Each scene shows the same named points in several views. A view is turned or mirrored, and shifted as a whole, has a little noise and may leave points out.

Scene 1
View 1
<63>: [-11 -15  44 -33   3 -26   8   0 -17   4 -13  -3  10  15  12  32  13   2
  -1   5  13  10  10 -21  22   3  15 -14  27  19  24 -13  13  16 -19 -10
   5  18  18   1  12]
<74>: [-10 -15  14   9  40  -6 -13 -27 -24 -17  18   2  13   8  12   4 -41  16
  -7  33 -26 -36  30 -19  44   7   7  -4   5   5  47  21 -13 -10 -19  -1
  -2 -10  -8  -2  35]
<223>: [-18 -10  33  -1  14 -16   2 -11 -22  -4  -5   5   9   8   8  30  -4  -3
 -11  16  -1   7   5  -5  23  -2  16  -4   6  10  27   5  17  -2 -18  13
   0  22   1  -8  11]
<208>: [  0 -23  43 -18  23 -25   7   0 -12   0 -27 -14  25  19  14  36   4  20
  -7   7  15 -18  13 -30  30  27  17  -8  21  31  27   4 -17  12 -21 -14
   5   9 -11  -9  41]
<57>: [  6 -14  30 -39   0 -36   5 -14 -13 -14  -1 -30  19  46  37  35   5  47
  12  13  21 -43  45 -64  33  14 -12  -7  41  38  34   1 -17  11 -26 -30
  17 -14  12  19  42]
<113>: [ -4 -21  42 -25  18 -22   4  -3 -16   1 -16  -7  20  14  11  28   0  15
  -5   9   7 -11  13 -24  28  14  14 -14  24  20  30  -2  -7  13 -22 -17
   5   7   0  -6  30]
<2>: [  0 -21  36 -19   5  -5  -2 -22 -29   1   2  10   1  -6   6  16 -17  19
 -15  21 -17  -9   4  -8  10  -9  12 -26  20  -4  45 -19  10   8 -26 -20
   2   4  19  -2   8]
<111>: [ -4 -15  32 -22   6 -13  -3 -19 -27  -2   6   5   2   4  13  16 -11  16
  -5  19 -11 -10  16 -18  19  -8   7 -20  22   3  42 -14  10   7 -23 -18
   5   2  19   5  12]
<185>: [ -9 -18  25 -28  35 -21 -10 -10 -17  -5  14  -4  14  23  12   3 -24  13
   6  18 -10 -26  45 -38  51  17  10 -12  25  17  41   6 -21   8 -17 -24
   3 -12   7  11  37]
<76>: [-12  -4  13  18  27 -14  -6 -30 -22 -23  13  -5  12  16  19  20 -29  16
  -6  32 -16 -29  22 -17  35  -1   2   3   1   9  40  27   0 -17 -17  16
   0   2  -9  -4  29]
<12>: [-19  -7  31  -8  11 -32   7  -5 -11  -9  -9 -12  15  26  21  41  10   5
   2  12  16   0  18 -25  30   5   9   5  14  26  20  12  12   0 -14  15
   6  17   1  -2  21]
<30>: [-31   5  24 -28 -20 -28   2 -14 -22  -7  25   3  -9  22  26  32  14  -7
  12  15   4  23  24 -21  19 -33   1  -4  21   8  23 -14  47   3 -16  14
   9  17  41  20 -17]
<44>: [ 11 -14  32 -12 -20  -2   2 -40 -36 -12   7   5  -5  -5  19  27 -13  40
 -16  29 -15 -20  -1 -12  -8 -26  -5 -27  23  -6  52 -25  24   3 -31 -16
  10   3  25   1   0]
<130>: [-15  -8  18 -17  24 -33  -3  -9 -11 -13  11 -19  17  39  28  24  -6  16
  14  15   7 -27  46 -47  50  14  -1   3  21  31  30  20 -10  -1 -15  -3
   7  -5   3  13  37]
<149>: [ -2 -11  24  10   4   0  -2 -36 -33 -15  10  10  -1  -4  12  20 -22  20
 -17  34 -22 -15   0  -1   7 -20   4 -13   5  -7  47  -3  20  -9 -25   6
   0   8   9  -7   7]
View 2
<76>: [-21   9 -23   2  21  46  23  18   4 -13  17  16   8 -25 -15  -8  41  -7
 -10 -20  16  28   6  -5  15   2  -4  -1   2   4  17   5   3   9  33  19
  11 -32 -53  39   5]
<12>: [-10   3  -5  10  19  36  14  13  12 -18  27   6  32  17  -7  -4  35 -11
 -25 -10  11  16  16  -9  14  -5 -12  22  47   0  -1 -17  36  19  14  24
  23 -20 -53  15   0]
<57>: [-24   7 -18  32  20   0  49  44  10 -11  30  -3  11  47  28  35  49 -10
  12 -22 -19  28   1 -27  27 -27 -25  11  54 -25  -2   6  25  28  11   5
  -4 -28 -63  29  20]
<30>: [  1   1 -32  15   4  23   6  19  38 -40  18  18  74  33 -21   9  19   2
 -27 -29   5   1  12   2  10  34 -23  23  46  -6  -9 -29  44   1  18  14
  -4 -35 -24  51 -26]
<44>: [ -8 -11 -17  15  21 -23  20  19  27  -8  -8  24  41  10 -26   4   6  13
   3 -20 -14  23  22  22  18  23 -12  14  23   0  25  10   6   6  25   0
 -27 -70 -32  33 -15]
<74>: [-17  11 -30   3  14  37  29  31   3 -14  18  11 -10 -32 -10  -2  33  -9
   1 -23  23  33  -1   3  17   2  -3  -3 -15  -7  25   5   2  30  30  19
   6 -36 -47  34  10]
<2>: [  1  -5 -17  18   9 -17  20  27  21 -16   4  13  25   8 -18   5   0   4
   2 -14   5  20  18  23  19  18 -13  21  20 -13  24  -6  20  37  17   8
 -12 -55 -28  18  -8]
<185>: [-12  15 -33  18   5  20  37  48   9 -19  29  -2  -7   1  11  17  27 -12
   8 -23  16  26  -7  -4  20  -3 -15   8   9 -27  14  -9  22  54  17  16
   6 -29 -41  28  16]
<223>: [ -3   0  -8   5  16  31   6   8  14 -17  14  12  32  -4 -25 -15  17  -2
 -24 -10  21  17  20  11  11  12  -8  23  27   5   9 -17  29  22  20  23
  19 -33 -41  13  -8]
<149>: [-10  -5 -16   2  21  12  12  10  17 -12  -1  25  31 -16 -34 -11  15   9
  -9 -16   5  23  21  21  12  21  -3  11   8   8  25   6   4   5  31  13
  -8 -57 -36  32 -12]
<130>: [-20  16 -25  18  14  38  37  37   8 -22  36   2   7  14  14  16  48 -17
  -4 -22  12  23  -2 -24  19 -13 -18   7  31 -16  -1  -7  27  30  17  19
  16 -16 -55  34  14]
<63>: [  1  -3  -7  20  11   6  13  20  21 -19  19   4  38  29 -10   4  12  -4
 -17  -9   8  13  20   7  16   5 -17  34  52 -11   2 -21  45  40   6  19
  10 -32 -37   6  -5]
<113>: [ -7   2  -5  17  16   8  22  24   8 -10  20   1  10  13  -1   4  19  -9
  -6  -7  10  21  15   6  20 -10 -11  27  39 -13  12 -11  33  47   8  19
  14 -31 -49   0   8]
<111>: [ -4  -1 -20  16  10   0  21  28  19 -18   8  12  25   8 -14   6  12  -1
  -1 -18   7  20  12  14  18  14 -13  21  23 -12  18  -7  21  32  19  12
  -5 -46 -32  24  -6]
View 3
<149>: [ 22  -4  21  42   9  23  20 -21  27  -3 -13  -9   7  -1  -5 -20  16  12
 -33 -15   7  -6  13  -2 -46  27 -11  11  21  -3  11  19 -20 -14  15  -5
 -21 -15   0 -10 -12]
<208>: [ 18 -46  -6  18   9 -17  29  -8  31  -9  28 -28 -11  22  -8 -19  40   3
  -6 -13  18  -8 -15   7  -9  30  27 -22   1  17 -26   0   6   5 -13  -6
  11  -7 -18  -6 -32]
<76>: [ 24   1 -10  50   9  15  21  -8   5 -27  10 -33   6   5 -14 -14  19   7
  -9 -15  22  -1  -8 -11 -46  27  -2   8  19  17  -6  16  -4  -7   4  20
 -13   1  12 -22 -23]
<2>: [ 24 -32  22  30  19  10  25 -25  44   5   1 -11   1  20  -6 -15  48   4
 -34 -10   9  -2  11   1 -29  21  -2   4   9 -11   9  19 -15   1   1 -31
 -30 -22 -21   8 -21]
<12>: [ 33 -34   4  22  11  -9  25 -13  21 -17  16 -10  -4  29 -25 -18  12   9
  -9  -5   8   3  -3  13 -35  21  25 -16  22  12 -27  -7   5 -10 -18   6
   8 -18 -19  11 -23]
<111>: [ 32 -29  16  34  17   9  22 -23  32  -4   6 -15   2  22 -14 -13  42   6
 -28  -8  11   1   7   4 -36  19   2   4  12  -6   2  18  -9  -1  -5 -20
 -28 -18 -19   7 -23]
<130>: [ 39 -27 -17  41  12  -8  23 -12   4 -32  36 -44   3  33 -30  -9  42   2
   7  -3  27  11 -15   4 -46  24  19  -3   5  19 -21  14  14  10 -26   9
 -15   4  -9   5 -36]
<223>: [ 24 -19   9  30  14  10  23 -12  27 -15   1  -1  -1  22 -13 -20   8   9
 -21 -10   6  -3   0   0 -35  14  10  -5  33   6 -15  -3  -7 -18  -7   6
  -2 -27 -13   0 -16]
<74>: [ 19  -2 -16  54  15  21  26  -7  16 -26  19 -43   4  13  -3 -13  43  -2
 -13 -19  32  -5 -13 -24 -35  22  -6  12  14  14   2  25  -7  -1   3  11
 -26  -4   8 -31 -31]
<185>: [ 30 -29 -16  44  26   5  26 -14  22 -22  35 -44  -3  38 -15  -7  66  -8
  -6 -10  32   3 -15 -13 -27  16   8   3   4   9  -7  24   2  12 -19  -3
 -31  -7 -13  -5 -38]
<63>: [ 34 -47  15  17  17  -7  24 -21  35  -6  14  -2  -5  36 -21 -17  30   8
 -21  -4   5   3   4  16 -29  16  20 -14  18  -2 -19  -3  -1  -6 -21 -17
  -5 -25 -32  25 -23]
<30>: [ 59 -21  26  36  20  12  15 -29  15 -18  -3  12  11  42 -47 -10  10  17
 -21   9  -5  24  22  22 -84   2   6  11  38 -17  -6   5   0 -18 -23  -5
 -37 -26 -24  48 -12]
<44>: [ 27 -23  37  33   7  12  20 -32  32  13 -19 -10   9  -5  -9 -17  33  15
 -37  -7   4   1  22  17 -48  37 -12  10   3 -14  17  27 -19  -1  15 -37
 -30  -8 -12   9 -15]
<113>: [ 24 -43  -1  21  16  -9  28 -14  35  -7  22 -22  -7  26 -11 -17  41   3
 -15 -10  16  -4  -8   5 -15  24  20 -14   7   7 -19   4   0   2 -13 -13
  -2 -14 -22   2 -28]
<57>: [ 42 -47  -4  32   2 -30  25 -22   7 -11  38 -57   1  19 -33  -6  64   8
   8   3  27  13  -9  29 -42  43  24  -8 -25  15 -20  26  13  29 -21 -27
 -17  22 -18  20 -44]
View 4
<76>: [ 16 -16   1  -4  15  -1  18  27  19  11  13  -8 -19  21 -26  18   8  26
   0   3   4 -14  -6  22  10   6   1  19 -17  30 -19  10  24   9  25   0
 -17 -11  -6  14 -32]
<130>: [ 18  -2 -13 -15  -4 -23  -1  32  -2  -2 -13 -26  -7  27   3  22   7  28
 -15  -1  18   4   2  15  -3  22 -20   3 -37  43  -6  -7  22 -10  29 -19
 -18 -12  20  11 -10]
<44>: [ 10  18  47 -12  14 -14  -5  26   8  -5 -15  35 -16 -37 -53 -26  10   3
  -4  -8  16 -13 -11  -2  19  -9  -5   2  -9  21 -12  13 -10 -11  29  -4
 -30 -23 -10 -13 -26]
<149>: [  2   3  34  -5  12  -2  10  19  10  10   3  20 -19 -20 -44  -9   8  22
  11   0   8 -18  -7  12  17 -12   0  11   2  15 -17  15   6   5  24   0
 -25 -17 -16   1 -36]
<63>: [ -3  14  19 -17 -22 -20 -14   9 -13  -3 -37   4  -3  -5   8 -11   0  25
  -1  -7  21   7  -6  -7  -9   0 -18  -9  -1   8   8  -4   8  -7  31 -13
 -19 -12  26  -9 -13]
<57>: [ 40   7  -5 -22   8 -35 -18  43   8 -28 -33 -10  -5  21  -5   5   9  -8
 -41 -14  23  14 -15 -12  -4  35 -14   0 -57  53   5  -8   8 -25  37  -5
 -22 -21  39  -8  -3]
<208>: [ 13  -6  -1 -22  -5 -10 -11   8  13  -9 -29 -15  -4  26  12   5  -7  20
 -10  -8  10  10 -28 -19 -13  11  -2   7 -17  10   2  -8  18   4  34   5
 -18 -26  39 -17 -21]
<2>: [  0  22  31 -19   3 -14  -9  13   2   1 -21  15  -6 -24 -35 -11   0  26
   3  -1  15   3  -9  -4   9 -11  -8  -1 -16  14 -15  -3  -5 -11  29 -15
 -30 -36   2 -18 -20]
<223>: [ -6  -3  16  -9 -12  -3   4   7  -2  12 -12   1 -13   1  -2   0   1  34
  12  -2  11  -8  -6   9  -1  -7 -10   2  13   6  -2   8  17   9  25  -6
 -17  -5   5   4 -27]
<12>: [  6  -9   4 -10 -17 -15  -2  16  -4   0 -21  -7 -10  17  14   2   5  21
  -4  -8  18  -6  -6   6  -9  11 -15  -2   2  17  12   6  22   2  29  -1
 -13   6  21   8 -20]
<74>: [ 13  -9  -3 -12  20   2  14  22  23   9  14 -18 -15  19 -34  26   3  39
   2   8   2  -5  -9  18  11   4   3  20 -33  34 -33  -4  17   7  26  -9
 -24 -35  -5   6 -31]
<185>: [ 14  11 -10 -24   7 -16  -5  23   9  -1 -12 -25  -5  19 -14  23  -1  39
  -9   6  11  14  -5   5  -1  10 -10   7 -49  37 -24 -19  13 -11  29 -25
 -25 -40  16  -5 -13]
<30>: [-11  21  31  -3 -27 -30  -7  30 -34   8 -25  18 -12 -26  -8 -13  16  22
   2  -8  33 -10  22  30   4  -3 -36 -19   5  29  10  12   6 -20  21 -32
 -18  17  -5  19  -9]
View 5
<149>: [ -2  -5 -41 -22  -6  -5   7   4  18  11  28  -5  -2 -13 -13  -8  -2  30
   4  13 -50 -14  52 -21  14  20  22  30  32 -27 -16  -4   4 -11   3  -9
  -8  14 -17  -2   5]
<74>: [-12 -13 -35 -29  -7   1  19  29  24  18  10 -23   4 -11  -2  25 -10   7
 -13  -7 -24 -29  24  -5  -5  -2  16  18  16 -12 -27  -6   6 -11 -18   9
 -13   9 -55  -4  -2]
<185>: [-23 -16 -19 -26  11  -3   2  24   4   0  -2 -18 -12  -9  -5   8   3  -1
 -32  -6 -27 -25  -5   3 -22 -10   0   5  -1 -11 -40  -2  19  -7 -31  20
 -23  -4 -43 -13   9]
<111>: [-14  -7 -30 -19  11  -6  -9   0   0  -2  14  -3 -11  -7 -13 -20   8  19
 -17  13 -49 -10  22 -12  -4  11   8  18  14 -25 -28   0  16  -7 -12   4
 -17   2 -12  -9  13]
<63>: [-12  -7 -17 -20   9 -28 -18 -11  -1 -36   6  -1 -37  -8 -13 -39  18  17
  -9  12 -59  -5   3   1  -2   3   7   3  -3  -8 -35  -1  13 -13  -3  19
  -7 -23  11  -9  26]
<208>: [-28   3 -12 -12 -20 -17  -8  17  16 -30  -3 -26 -27   1   1 -17   7   5
 -13   2 -43   0   3  17  -9 -18   8  -4   6   9 -43  -6  10 -21   1  28
  -9 -17 -22   8  24]
<76>: [ -6 -16 -30 -32 -12  -9  23  27  33  -2  13 -22 -12 -14  -9  29  -8   9
   8  -8 -29 -29  36  -6   4   5  22  21  18 -10 -28  -8   5 -13  -8   5
  -7   4 -43  -4  -4]
<113>: [-22  -2 -18 -15 -10 -14 -10   8   9 -22   4 -15 -22  -3  -3 -22  11   8
 -17   5 -47  -3   4   8  -7  -9   9   4   6  -3 -38  -3  11 -16  -5  22
 -10 -12 -18   2  23]
<130>: [-21 -18  -6 -35   8 -20  12  24  15 -32  -6 -25 -37 -11 -15  22   3  -1
  -3 -11 -28 -27   2   9 -19  -3   4   4  -3  -5 -47  -6  23 -10 -27  20
 -19 -15 -32 -14   1]
<223>: [  5 -11 -35 -27 -11 -25   1   0  20 -15  16  -1 -19 -16  -6 -15   5  20
   4   4 -51 -18  22  -8  13   7  25  11   7  -7 -21  -4  -5 -20   8  11
   5  -9 -13  -5  15]
<44>: [-21   3 -31 -10  12   6 -10   0  -2   9  21  -2  -5   1 -23 -24   7  33
 -12  26 -55   3  50 -19  -1  23   4  32  39 -40 -27  -3  26  -4  -8 -15
 -25  19  -1  -4   8]
<30>: [ 13 -30 -25 -44  35 -33  -3 -22  -5 -31  19  18 -41 -23 -32 -21  14  29
  13  11 -59 -26  26 -23   9  35  15  17  -5 -32 -25   3  19  -2 -11  -4
  -6 -16  21 -30   5]
<57>: [-47  -2  13 -17  15  -4  -4  25   2 -46 -10 -34 -50   7 -29   8  12   2
 -10  -2 -36  -1   7  16 -34  -5 -16   6  10 -13 -63  -7  48  -5 -33  14
 -37 -11 -13  -7   6]

Which points are out of place in each view (at most two, in the order of its rows)? Write none if all are in place.
view 1 | <2>
view 2 | none
view 3 | <12>, <30>
view 4 | <130>
view 5 | <63>, <44>
